A landscape with many valleys, sampled at points; each row gives a point and its height.
From any point a ball rolls to the lowest of the 2 points nearest to it. It stops when none of these is lower. Distance is the straight distance between rows; heights are no part of it.
Nivi: |  11 | -11 |  14 | -28 |  51 |  -9 |  16 |  34 |  -5 |   4 |  33 |  -5 |  59 |  11 |   4 | -58 | -67 |  -2 |  20 |  21 | -17 | -79 |  (h 558)
tagep: |  22 |  -1 |   2 |  18 | -21 | -50 | -15 | -56 |  58 |  -6 |  15 |  -2 |  -5 |   0 | -25 |  -8 | -40 | -30 |  20 |  19 | -26 |  19 |  (h 288)
Sumop: | -94 |  29 | -59 | -18 | -32 | -27 | -49 |  13 |  28 | -13 |   3 |   1 |  56 |   2 |  16 |  11 |  -6 | -47 | -44 | -33 |   1 | -12 |  (h 782)
Ber: |  43 | -35 |   8 |  -8 | -36 | -13 | -35 | -70 |  59 |  -5 |  46 | -41 | -11 | -13 |  32 | -38 |   7 | -25 | -49 |  60 | -11 |  -6 |  (h 658)
dugus: | -76 |  20 | -73 |  -6 | -37 | -42 | -10 |  -4 |  64 | -12 |  29 |  -9 |  25 |  20 |  -6 | -21 |   5 | -29 | -56 |  25 |   1 |   5 |  (h 798)
vot: |   6 | -29 | -29 | -51 |  -3 |  -5 | -24 | -27 |  15 |   7 |  -3 | -57 |  13 |  50 |  30 |  -8 | -15 |  12 |   1 |  42 |  28 | -24 |  (h 439)
med: |   1 | -41 |  47 | -15 |  14 |  12 | -22 |  23 |  14 |  19 | -80 |  24 | -16 | -79 | -12 | -29 |  12 |   9 |  23 | -46 |  -7 |   9 |  (h 233)
Gib: |  80 | -51 |  -8 |  11 |   3 |  17 | -48 | -73 |  47 |   8 |  22 | -58 | -28 | -17 |  47 | -42 |  22 |  -7 | -11 |  80 |  12 |  36 |  (h 741)
Rof: |   39 |  -67 |  -22 |    9 |  -25 |   41 |    9 |  -46 |   43 |   -7 |   17 |  -19 |    3 |  -32 |    8 | -105 |   29 |   39 |  -14 |  -58 |   -1 |  -20 |  (h 597)
nof: |  34 | -20 |  41 |  21 |  30 | -30 |  91 |  28 |  18 |  17 |  71 |  13 |  -7 |  -9 |  11 | -39 |  -4 |  27 |  15 |  -3 |   3 | -36 |  (h 293)
nanu: |  37 |   1 |  11 |  42 |   5 |  58 | -23 |  19 | -35 | -29 | -33 |  35 | -24 | -64 |  -2 | -18 |  63 |  -8 | -16 | -20 | -22 |  51 |  (h 237)
far: |  46 |  -8 |  45 |  40 |  -3 |  77 | -47 |  22 | -41 |  24 | -43 |   3 |  -7 | -39 |  11 |  17 |  18 | -49 |  10 | -18 |  -5 |  37 |  (h 268)
pip: | -10 | -28 | -15 | -41 | -43 |  -1 |  -9 | -36 |  20 |   1 |  35 | -21 | -18 |  46 |  11 |  39 |  28 |  48 |  16 | -31 |  22 | -23 |  (h 349)
vupu: |  90 | -11 |   6 |   3 |  -1 |  53 |  33 | -41 | -38 |  29 |  58 |  -1 | -22 |  29 |  12 | -32 |  -3 |  43 | -33 |  48 |  46 | -24 |  (h 514)
kuvub: |  -1 |   0 |  28 | -18 |  36 |   1 |   6 |  32 |  10 |  -7 |  -5 | -15 |  78 |  19 |  60 | -19 | -86 | -32 |  10 |   5 |  -5 | -49 |  (h 480)
Boz: | -30 |   8 |  40 | -34 |  26 | -10 |  26 |  18 | -33 |  -3 | -74 |  28 | -58 | -48 | -69 |  39 |  -7 |  22 |  11 | -42 | -15 |  18 |  (h 224)
Zufu: | -70 |   9 | -38 |  -6 | -48 |  -3 |   6 |  -7 | -18 |  11 |   1 | -12 |   5 |  65 |   1 |  47 |  17 |  67 |  30 | -40 |  48 |  -4 |  (h 299)
gobug: |   6 |  -3 |  35 | -14 |   9 |  -3 | -48 |  -9 | -27 | -17 |  44 | -75 | -13 |  31 |  64 |  42 | -14 |  -6 |  14 |  31 |  25 |   9 |  (h 365)
silus: |  18 |  14 |  65 | -10 |  35 | -54 |  14 |   9 |  11 | -18 |  22 |  -3 |  21 |   8 |  22 |  -3 | -30 | -22 |  21 |  46 | -20 | -15 |  (h 503)
dasuz: |  30 |  36 |  24 | -20 |  26 |   3 |  46 |  16 | -33 | -28 | -47 |  11 | -70 | -33 | -79 |  40 |   4 |   0 | -18 | -22 |   5 |  43 |  (h 170)
keza: |  58 |   1 |  36 | -81 |  27 |   5 | -13 |  18 | -26 | -69 | -11 | -14 |  10 | -12 |   3 |  51 |   9 |   6 | -26 |   4 |  -7 |  19 |  (h 622)
zunu: |  16 |  36 |  32 | -40 |  17 |  -8 | -19 | -15 | -14 | -21 |  20 | -34 |   2 |  49 |  37 |  56 | -37 |  40 | -11 |  76 |   7 | -17 |  (h 399)
ligu: | -64 |  12 | -39 |  17 |  16 |  -4 |  41 |  61 | -20 |  -6 | -13 |  44 |  16 | -21 | -37 |   5 |  21 |  42 |  -9 | -37 | -11 | -16 |  (h 678)
nepu: |   8 | -30 | -61 | -29 | -15 |  36 | -18 |  -7 |  19 | -15 |  47 | -53 |  27 |  49 |   1 |  10 |   0 |  51 | -52 |  54 |   2 | -18 |  (h 530)
pufun: | -21 | -66 |  10 |   0 | -39 |  18 |  -7 | -31 |  19 |   8 |  23 |  27 |   8 | -36 |   8 | -79 |  47 |  48 | -25 | -36 |  -1 | -39 |  (h 667)
Rer: |  31 | -34 |  24 |  28 | -42 |  29 | -27 |  19 | -34 |   7 |  52 | -43 |   1 |  21 |  27 |  63 |  26 | -39 | -25 | -21 |  29 |  20 |  (h 415)
nopo: | -64 | -17 | -17 |  -7 |  21 |  -2 |  38 |  27 |  -7 |   5 | -30 |  29 |   9 | -11 |  -9 | -53 |  14 |  33 |  26 | -50 |  -2 | -53 |  (h 669)
sisag: | -60 |   5 |  29 |  18 |  21 | -20 |  16 |   2 | -26 |  47 | -16 |  31 |  50 |  16 |  52 | -22 | -32 |   7 |  21 |   4 |   5 | -55 |  (h 637)
bak: |   1 |  20 |  19 | -70 |   6 | -19 | -19 | -20 |  -1 | -28 | -56 | -14 | -12 | -12 | -47 |  25 | -23 | -40 |  -1 | -31 | -15 |  15 |  (h 496)
gato: | -50 |  33 | -47 |  45 |  15 |  -7 |  24 |  40 |  -1 |  29 | -64 |  19 |  16 |  -1 |  -5 |   2 | -23 | -57 |   8 |  -8 | -10 |  14 |  (h 163)
Baz: |  41 |  23 | -51 |  11 |  14 |  36 |  50 |  -2 |  -4 | -29 | -21 |  44 | -34 | -42 | -47 | -55 |  10 |   8 | -18 |  -9 | -16 |  -5 |  (h 383)
Kigim: |  49 |  -5 | -22 |   0 | -36 |  27 |  27 |  -8 | -31 |  21 |  88 | -26 |  -1 |  22 |  -6 |  23 |  15 |  71 | -27 |  27 |  45 | -42 |  (h 630)
buked: | -78 |  -6 | -40 |   0 | -82 |  28 | -16 |  41 |  -5 |  21 |  41 |  43 |  -5 |  23 | -23 | -12 |  53 |  39 | -37 | -61 |  -5 |  -4 |  (h 703)
ropo: |  61 | -62 | -43 |  10 |  -4 |  33 |  15 |  45 |  19 |  19 |  81 | -40 |  33 |  -4 |  -6 | -43 |  -7 |  35 | -46 |  43 |  -4 | -53 |  (h 853)
Tapat: | -62 |  64 |  21 |  19 |  30 | -39 |  31 | -17 |  -2 |  -8 | -40 |  44 |  23 | -12 |  25 | -19 | -17 | -32 | -10 |  32 | -31 |  -8 |  (h 611)
Pubu: |  44 | -10 |   2 |  42 |  26 |  46 | -14 |  17 | -24 |  28 | -26 |   6 | -15 | -16 | -33 |   8 | -44 |   2 |  50 |  13 |  -9 |  31 |  (h 143)
naro: |   0 |  44 | -34 | -22 |  24 | -30 |   3 | -24 | -23 |  -6 |   3 | -80 |  23 |  81 |  68 |  33 | -61 | -14 |  -7 |  40 |  79 |   9 |  (h 325)
Pase: | -62 |  34 | -11 |  -6 | -19 |   0 | -82 | -24 | -28 | -14 |  -9 |  21 |  15 |  -5 |  12 |  11 |  24 | -26 | -29 |  16 | -35 |  12 |  (h 723)
vum: |  40 |  12 | -22 | -39 |  -8 |  26 | -27 | -38 |  20 | -38 |  42 |   5 |  -5 |  12 | -52 |  22 | -28 |  49 | -14 |  51 | -33 |  -4 |  (h 681)
Bavak: |  32 |  -9 | -12 |  -3 |  15 |  12 |  12 |  10 |  -3 |  -7 | -42 |  17 | -21 | -13 |  -5 | -65 |  12 | -46 |  28 |  -6 |  33 |  13 |  (h 417)
morob: |  31 | -31 |  25 |  -3 |  75 |  -3 |  56 |  43 |  12 |  -7 |  55 |   5 |   3 |   0 |  16 | -72 | -48 |  36 |  29 |  38 | -15 | -55 |  (h 475)
Revu: |  -1 | -35 | -13 |  41 |  31 | -21 |  37 | -12 |  23 |  36 |  -3 |   0 |  -5 |  11 |  50 | -51 |   3 |  -4 |  13 |  69 |  40 | -12 |  (h 373)
Giz: | -46 | -13 |  47 | -20 | -39 | -32 |  -3 |  11 |  24 |  -8 | -14 |   1 |  16 | -41 | -21 |  -3 |  43 | -32 | -11 | -55 |  -8 |   9 |  (h 361)
sobid: |  -7 |  10 | -20 |  14 |  33 | -14 |  54 | -22 | -10 |  11 | -39 |  25 | -26 |  17 |  29 | -69 |  23 | -51 |  13 |  32 |  55 | -10 |  (h 438)
naku: |  74 | -50 | -14 |  21 |  21 | -11 |  28 | -27 |  71 |   7 |  17 | -47 | -50 |   1 |   9 | -27 | -18 |  57 |  22 |  32 |   2 |  -2 |  (h 497)
Nutak: |  -8 |  -4 | -19 |  28 | -10 |   5 |  -3 |  -3 |  -8 |  28 |  18 | -11 |  25 |  22 |  27 | -19 |   7 | -41 | -18 |  55 |  25 |   5 |  (h 292)
nize: | -33 |  46 |  10 |  17 | -13 | -21 |   3 |  30 |   4 | -37 |   1 |  29 | -12 | -64 | -59 |  49 |   3 | -14 | -45 |  -1 | -40 |  26 |  (h 701)
dol: | -56 |  -4 | -36 | -46 | -17 | -24 |   8 |   0 |  49 | -44 |  17 |  -5 |  41 |  26 |  21 | -22 |  37 |  -5 | -63 |  18 |  17 | -52 |  (h 831)
Zug: |  42 | -26 | -22 |  24 |  13 | -29 |  57 | -30 |  59 |  13 |  -9 |   3 | -64 |  -8 | -20 | -47 |  29 |  46 |  33 |   1 |  16 |  11 |  (h 333)
Fedil: | -61 |  40 | -36 |  -6 | -39 | -18 | -38 | -16 |  18 |  -6 | -23 |  33 | -16 |  -9 | -27 | -27 |  10 | -72 | -35 |  -6 | -13 |  20 |  (h 733)
leg: | -19 |  17 |  15 | -15 | -16 |  -8 | -67 |   1 |  -3 |  31 | -61 |  -4 |  33 | -11 |  22 |  32 | -40 | -95 |  11 | -38 |   5 |   6 |  (h 750)
Gadod: |  -4 |   8 | -28 |  18 | -32 |  44 |   8 | -43 |  16 |  10 |  58 |  25 | -38 |  17 | -43 |  33 |   3 | 104 |   4 |   7 | -21 | -14 |  (h 747)
Pezoz: |  32 |  35 |  28 | -20 | -25 | -51 | -14 | -18 |  27 | -16 |   3 |  -4 | -28 | -20 | -49 |  31 |  -6 | -45 |  21 |  -3 | -22 |  31 |  (h 450)
Gevu: | -23 |   8 |   6 |  -6 |  16 |   1 | -43 |  13 |  34 |  12 | -55 |  -2 |  65 |  -4 |  12 | -18 | -40 | -99 |  -9 | -22 | -33 | -37 |  (h 763)
Rom: | -47 |  11 | -27 |  11 | -13 |   0 | -13 |  43 | -10 |  28 | -50 |  12 | -17 | -20 | -51 |  24 | -20 | -22 |  38 | -33 | -12 |  38 |  (h 138)
fotem: |  35 |  20 | -14 |  37 |  40 |   6 |  75 |  16 | -30 |  -4 |  16 |  60 | -42 | -28 | -15 | -41 |  42 |   7 | -20 |  22 |  15 |  -3 |  (h 467)
luza: |  19 | -17 | -46 |  36 | -19 |  18 |  23 | -55 |   6 |  28 |   7 |  31 | -62 |   3 | -16 |  14 |  33 | 102 |  27 |   5 |   6 |  30 |  (h 755)
pobu: |  35 |   8 |  75 |  -1 |   4 |  -5 |  47 |  50 | -23 |  -2 | -20 |   4 | -38 | -57 | -53 |  15 |  24 | -34 |   8 | -44 |  -3 |  35 |  (h 298)
pura: |  45 |  41 |  18 | -63 |  12 |  13 | -35 |  -5 | -16 | -45 |   8 | -14 |   7 |  12 | -35 |  76 | -21 |  31 |   7 |  14 | -45 |   5 |  (h 643)
bon: |  25 |  -9 | -54 |  44 |  -9 |  30 | -23 |  42 |  -6 |   6 |  45 | -25 |  15 |   8 | -34 |  60 |  10 |  32 | -12 |  10 |  -4 |  28 |  (h 478)
lafo: | -74 |  48 |  -3 |  -7 |   0 | -21 |  26 |  71 | -33 | -18 | -15 |  30 |  16 |  -1 | -42 |  50 |   2 |  15 | -42 | -10 | -26 |   8 |  (h 685)
bonid: | -51 |  39 |   4 | -37 | -32 | -10 | -60 | -12 | -33 |  15 | -37 |  23 |  -1 | -22 | -39 |  30 | -21 | -94 | -41 | -33 |   5 |   4 |  (h 744)
Zufa: | -29 |  33 |  22 |   8 |  56 |  -4 |  23 |  39 | -45 |  13 | -48 |  -1 |  21 |  18 |   5 |  35 | -47 |  11 |  35 |  24 |  -1 |  -9 |  (h 226)
Fupe: |  30 |   1 | -31 |  36 |   7 |  59 |  -1 | -37 |   9 | -20 |   3 |  31 |   2 | -57 | -45 | -73 | -25 |  -4 | -19 | -42 | -25 |  -1 |  (h 279)
mimar: | -91 |  73 | -37 |  16 |  -2 | -53 |  17 |  -2 | -14 |  41 | -50 |  13 | -15 |  26 |   4 |  29 | -25 | -42 |  26 |  -6 |  23 |  36 |  (h 185)
Sume: |  53 |  21 |  10 | -25 |  22 |  23 |  27 | -32 | -56 |  21 |   7 |   5 |  -9 |  56 |   9 | -25 |  -5 |   5 |  -1 |  37 |  62 | -15 |  (h 427)
Mif: |  24 | -41 | -42 |  16 | -35 |  32 | -32 |  20 |  42 |  -5 |  28 | -57 |  23 |  33 |  10 |  45 |   2 |  17 | -14 |  16 | -22 |   6 |  (h 525)
Vakip: |  37 | -44 |  15 |  17 |  22 |  35 | -46 |  15 | -16 |  -3 | -57 |   9 | -19 | -70 | -16 |   1 |  22 |  33 |  27 | -36 | -35 |  48 |  (h 204)
tak: |   3 |  19 | -35 |  17 | -11 |  -1 | -14 | -36 |  36 |   2 |  35 |  38 | -38 | -10 | -62 |   1 |  -1 |  48 | -10 |  16 | -40 |   7 |  (h 722)
nugam: |   1 |   4 |  11 |  36 |   0 |   6 |  15 |  17 | -15 |  33 |  -8 |  30 | -26 | -32 | -44 |  10 |   2 |  30 |  39 | -19 | -20 |  17 |  (h 105)
gatev: |   40 |  -12 |  -72 |   32 |    4 |   39 |   -3 |  -35 |   45 |  -20 |   46 |   -9 |    0 |  -57 |  -24 | -113 |   26 |    7 |  -39 |  -37 |  -27 |  -20 |  (h 440)
Ded: | -21 |  23 |  68 | -18 |  10 | -13 | -59 | -47 | -48 | -20 |  -3 | -18 |  23 |  23 |  59 |  30 |  -3 |  -1 |  17 |  23 |  -5 |  -9 |  (h 345)
Sogek: | -74 |  30 |  23 |  10 |   1 | -40 |  30 |  -5 |  14 |   1 |   9 |  25 |  25 |   9 |  20 |  16 | -18 |  20 |   6 |  23 | -14 | -36 |  (h 626)
vide: | -34 | -26 |  -7 | -39 |  10 |  17 |  27 |  69 | -22 |  21 | -21 |   2 |  19 |  15 |   2 | -33 |   0 |  -5 |  25 | -73 |  49 | -37 |  (h 657)
deken: | -13 |  43 |   3 |  22 | -22 |  12 | -53 |  -6 | -18 | -25 |  -3 |  20 |   0 | -24 | -31 |  46 |  -6 | -38 | -28 |  39 | -50 |  58 |  (h 716)
Gemu: |  54 | -15 |  35 | -31 |  35 | -13 | -20 |   0 |  11 | -48 |   5 | -27 | -19 |   5 |  41 |  30 |  32 |  24 |   1 |  42 | -35 |  26 |  (h 593)
Fimu: |   5 |   1 |  -6 | -37 |  31 |  -1 |   1 |  18 |  17 | -29 | -64 |   8 |  10 |  12 | -16 | -11 | -13 | -47 |  18 | -11 |  16 | -14 |  (h 458)
lobig: | -35 |  19 | -63 | -10 |   8 |  -6 | -37 | -20 |  -4 |   2 |  -8 | -59 |  33 |  77 |  27 |  54 | -46 |  13 |   7 |   4 |  47 |  12 |  (h 294)
fel: | -23 | -24 | -10 | -76 |  -2 | -23 | -23 | -35 |  -6 |  11 | -27 | -24 | -24 |  63 |  18 |  16 |  17 |  21 |  37 | -15 |  53 |  -9 |  (h 391)
Zulak: | -65 | -12 |  15 |   1 |   0 | -20 |  15 |  27 | -16 |  31 | -43 | -12 |  36 |  30 |  27 |   2 | -28 |  -9 |  33 | -51 |  35 | -22 |  (h 646)
Vak: |  13 | -33 |  30 |   2 | -14 | -23 | -33 |  32 | -14 | -21 |  19 | -72 |   5 |  51 |  55 |  69 |   8 | -59 |  17 | -10 |  43 |  34 |  (h 389)
Bave: |  -2 |  13 |  44 | -27 |  16 |   2 |  50 |  -9 | -42 |  -3 | -44 |  59 | -49 | -38 | -45 |   0 |   3 |  73 |  14 | -14 |   2 | -21 |  (h 254)
repuv: | -28 | -26 | -87 |   7 | -66 |  42 |  -1 |  -3 |  17 |  22 |  40 |  24 | -40 |  23 | -22 | -38 |  57 |  32 | -22 | -50 |  34 |  22 |  (h 725)
bafu: |  52 |  12 |  43 | -36 |  -3 | -45 | -47 | -14 |  15 | -47 |  23 | -43 | -18 |  -6 |   5 |  46 |   5 | -36 |   7 |  39 | -38 |  13 |  (h 546)
rolo: |  65 | -18 |  17 |  -3 |  18 |  49 | -21 | -25 | -15 |   7 | -14 | -11 |   1 |  11 |  24 | -52 |  -3 | -27 |   8 |   8 |   8 |  10 |  (h 367)
dab: | -91 |  47 | -26 |  55 |  -5 | -55 |   7 |  -6 |   8 |   4 | -15 |   9 |   8 |  40 |  61 |  27 |  -4 | -41 | -13 |   7 |  52 |  21 |  (h 205)
mefip: | -80 |  -9 | -45 |  12 | -11 |  -8 | -58 |  34 |  35 |  -6 | -72 |   5 |  57 | -30 |  12 | -17 |  -4 | -68 | -24 | -20 | -29 |  -8 |  (h 776)
zuse: |  19 |  19 |  17 |  35 |  55 | -16 | 102 |  41 | -27 |  -2 | -20 |  58 | -53 | -55 | -29 | -25 |  29 |  34 |  24 | -12 |  -7 |  22 |  (h 509)
pazom: |  25 |  -3 |  53 |   0 |   8 | -30 |  67 |  21 |  24 |   3 |  48 |   1 | -12 |  11 | -19 |  38 | -21 |  45 |  36 |  12 |  -7 |   1 |  (h 416)
samo: |   2 |  23 |  55 | -13 |  30 | -49 |  13 | -25 |  -1 |   7 |  25 | -15 |  -4 |  14 |  57 |  23 | -68 |  43 |  10 |  56 | -26 |  -6 |  (h 441)
Toba: | -14 |  51 |  -1 |  21 |  53 |  -9 |   6 |   7 | -30 |  -4 | -11 | -18 |  16 |  30 |  22 |  82 | -22 |  35 |  28 |  54 | -20 |  30 |  (h 248)
Pibit: |  23 | -14 |  19 |  11 | -37 |  25 |  -7 |  19 | -14 | -16 |  43 |   7 |  10 |   1 |   2 |  70 |  40 |  13 |  -8 |  -4 | -22 |  12 |  (h 445)
Tiren: |  48 | -36 |  87 |  -3 | -10 | -13 |   1 |  22 |  17 |  11 |  -5 | -12 |  -4 | -51 |  -1 |   1 |  11 | -25 |  12 | -55 | -27 |  27 |  (h 430)
feb: |  -5 |  29 |  42 |  17 |  20 | -49 |  32 |   1 |   0 |  15 |   0 |  29 |  23 |  -9 |  11 | -33 |  -7 | -80 |  -3 |  29 |   1 |  -4 |  (h 573)
gules: |  37 |  23 |  61 |  12 | -25 |  14 | -49 | -21 | -44 |   4 |  -5 |  11 | -19 | -38 |   8 |  19 |  24 | -76 | -13 |  -2 |  -8 |  31 |  (h 296)
putip: | -65 |  24 | -68 |  -8 |   8 | -11 |  -2 |  -8 |  17 |  -4 | -14 | -37 |  30 |  59 |  11 |  46 | -16 |  67 |  10 |   1 |   7 | -26 |  (h 261)
Mibug: | -33 |  15 |  69 | -20 |  10 | -14 | -13 | -50 | -40 | -11 | -51 |  24 |   6 | -11 |  29 |   1 |  14 | -19 |  26 |   6 |  -7 |  -8 |  (h 328)
rifur: |  35 | -32 |  32 |  15 | -20 | -10 | -44 |  40 |  51 | -10 | -12 | -29 | -15 | -27 |  12 |  24 |  34 | -48 |  33 | -12 | -40 |  49 |  (h 517)
lilif: | -12 |  12 |  86 | -24 |  23 | -14 |  30 |   6 | -35 |   0 | -17 |  39 |  -1 | -22 |   0 | -17 |  25 |  35 |  20 |  -8 | -30 | -31 |  (h 297)
kizo: |  -8 | -28 | -17 |  12 | -50 | -27 |  32 |  28 |  51 |  27 |  21 |  14 |   5 | -13 | -38 | -53 | -17 | -73 |  -2 | -71 |  13 | -16 |  (h 487)
Bekof: |  40 |  -7 |   2 |  68 |   2 |  -8 |  64 | -28 |  18 |  28 |  12 |  27 | -40 | -51 | -25 | -29 |  28 |  29 |  38 | -40 | -13 |   6 |  (h 192)
kif: |  26 |  40 |   6 | -32 |  40 |   3 |  24 | -10 | -32 |   1 | -12 | -30 |  27 |  72 |  46 | -17 | -59 | -28 | -12 |  43 |  68 | -24 |  (h 371)
dolat: | -60 | -54 | -20 |  -1 | -84 |  -1 |   7 |   2 |  -2 |  20 |  61 |  57 |  20 |  -7 |  -3 | -41 |  59 |  29 | -30 | -65 |  -3 | -44 |  (h 690)
las: |  24 | -15 | -63 |   6 | -15 |  55 |  22 |  -6 | -33 |  20 |  50 |  10 |  12 |  28 | -21 | -26 |  -3 |  48 | -17 |   1 |  34 | -47 |  (h 697)
pep: |  30 |  -2 |  23 |   8 |  16 |  21 | -15 |  48 | -20 |  14 |  -7 | -27 |  32 |  21 |  -3 |  43 | -43 |   4 |  45 |  -2 | -20 | -11 |  (h 189)
Fir: | -20 |  -9 | -72 |  17 | -53 |  44 | -26 | -36 | -17 |  26 |   0 |  20 | -52 |  18 | -42 | -13 |  30 |  70 |  23 | -40 |  29 |  27 |  (h 742)
zem: | -33 | -34 |  59 | -44 |  -4 |  -2 | -25 |  19 |  14 | -23 | -72 |  20 |  -7 | -60 | -47 |  -9 |  32 | -42 | -19 | -73 | -34 |  17 |  (h 295)
Ganif: |  34 | -61 |  -9 |   0 |  10 |  69 | -47 | -10 | -25 | -20 | -24 |  13 |  -2 | -44 |  -1 | -25 |  43 |  89 |   3 | -50 | -47 |  20 |  (h 172)
moraz: |  48 | -30 |   3 |  25 |  14 |  21 | -54 | -29 |  33 |   8 |  13 | -34 |  12 |  10 |  74 | -34 |   3 | -72 |  -2 |  75 |  -6 |  17 |  (h 777)
dit: | -55 |   5 |  -8 |  20 | -30 | -35 |  29 |  35 |  28 |  -1 |  26 |  37 |  13 | -11 | -19 | -20 |  19 | -43 |  -8 | -38 | -11 |   4 |  (h 414)
Luf: |  57 | -13 |   1 |   8 |  -6 | -20 |  -5 | -58 |  58 | -21 |  44 | -28 |  -6 |  -2 |   3 | -20 |  12 |  20 |   3 |  13 | -11 |  29 |  (h 495)
dopa: | -39 |  12 | -25 |  29 |  -6 |   1 |   1 |  15 | -36 |   0 | -16 | -15 |  34 |  43 |  65 |  37 |   2 | -36 | -18 |  17 |  55 |  12 |  (h 232)
pup: | -18 |   4 |  14 |  -4 | -20 | -49 |  34 | -18 |  16 |  -6 |  18 |   1 | -37 |   1 | -19 |  83 |  13 |  46 |  32 |   3 | -26 |   3 |  (h 321)
Tis: |  15 |  10 |  18 | -34 |  39 | -15 |  36 |  51 | -24 |   2 | -12 | -31 |  55 |  46 |  68 |  -6 | -46 | -45 |  -8 | -10 |  53 | -36 |  (h 426)
pil: |  87 |  -9 |  50 |  16 |   4 |  52 | -74 | -35 | -36 |  -5 |  26 |  12 |   9 |  -3 |  26 |  -4 |  -9 | -56 | -17 |  12 |   0 |  17 |  (h 327)
ril: | -46 |  43 | -22 |  38 | -11 | -36 |  16 |  -2 |  13 |  -1 |  16 | -16 |  -5 |  12 | -18 | 102 | -25 |  24 |  18 |  24 | -15 |  30 |  (h 278)
vek: |  51 | -42 | -57 |   4 |  17 |  58 |  27 |   8 |   8 |  19 |  39 | -26 |   5 |   0 |  -4 | -83 |  26 |  46 | -25 |  17 |  17 | -32 |  (h 764)

Call two points neighbours if one is among the 2 nearest of the other. Go from one point of each pair to the other, from neighbour to neighbour, staying as low as possible. Name the highest point that can't be avoided.
dasuz / putip -> nepu
tagep / nof -> bak
nugam / Bavak -> sobid
nof / nugam -> pazom

For each start below, name the point where the ball stops.
Gadod -> tagep
luza -> Fupe
sobid -> nugam
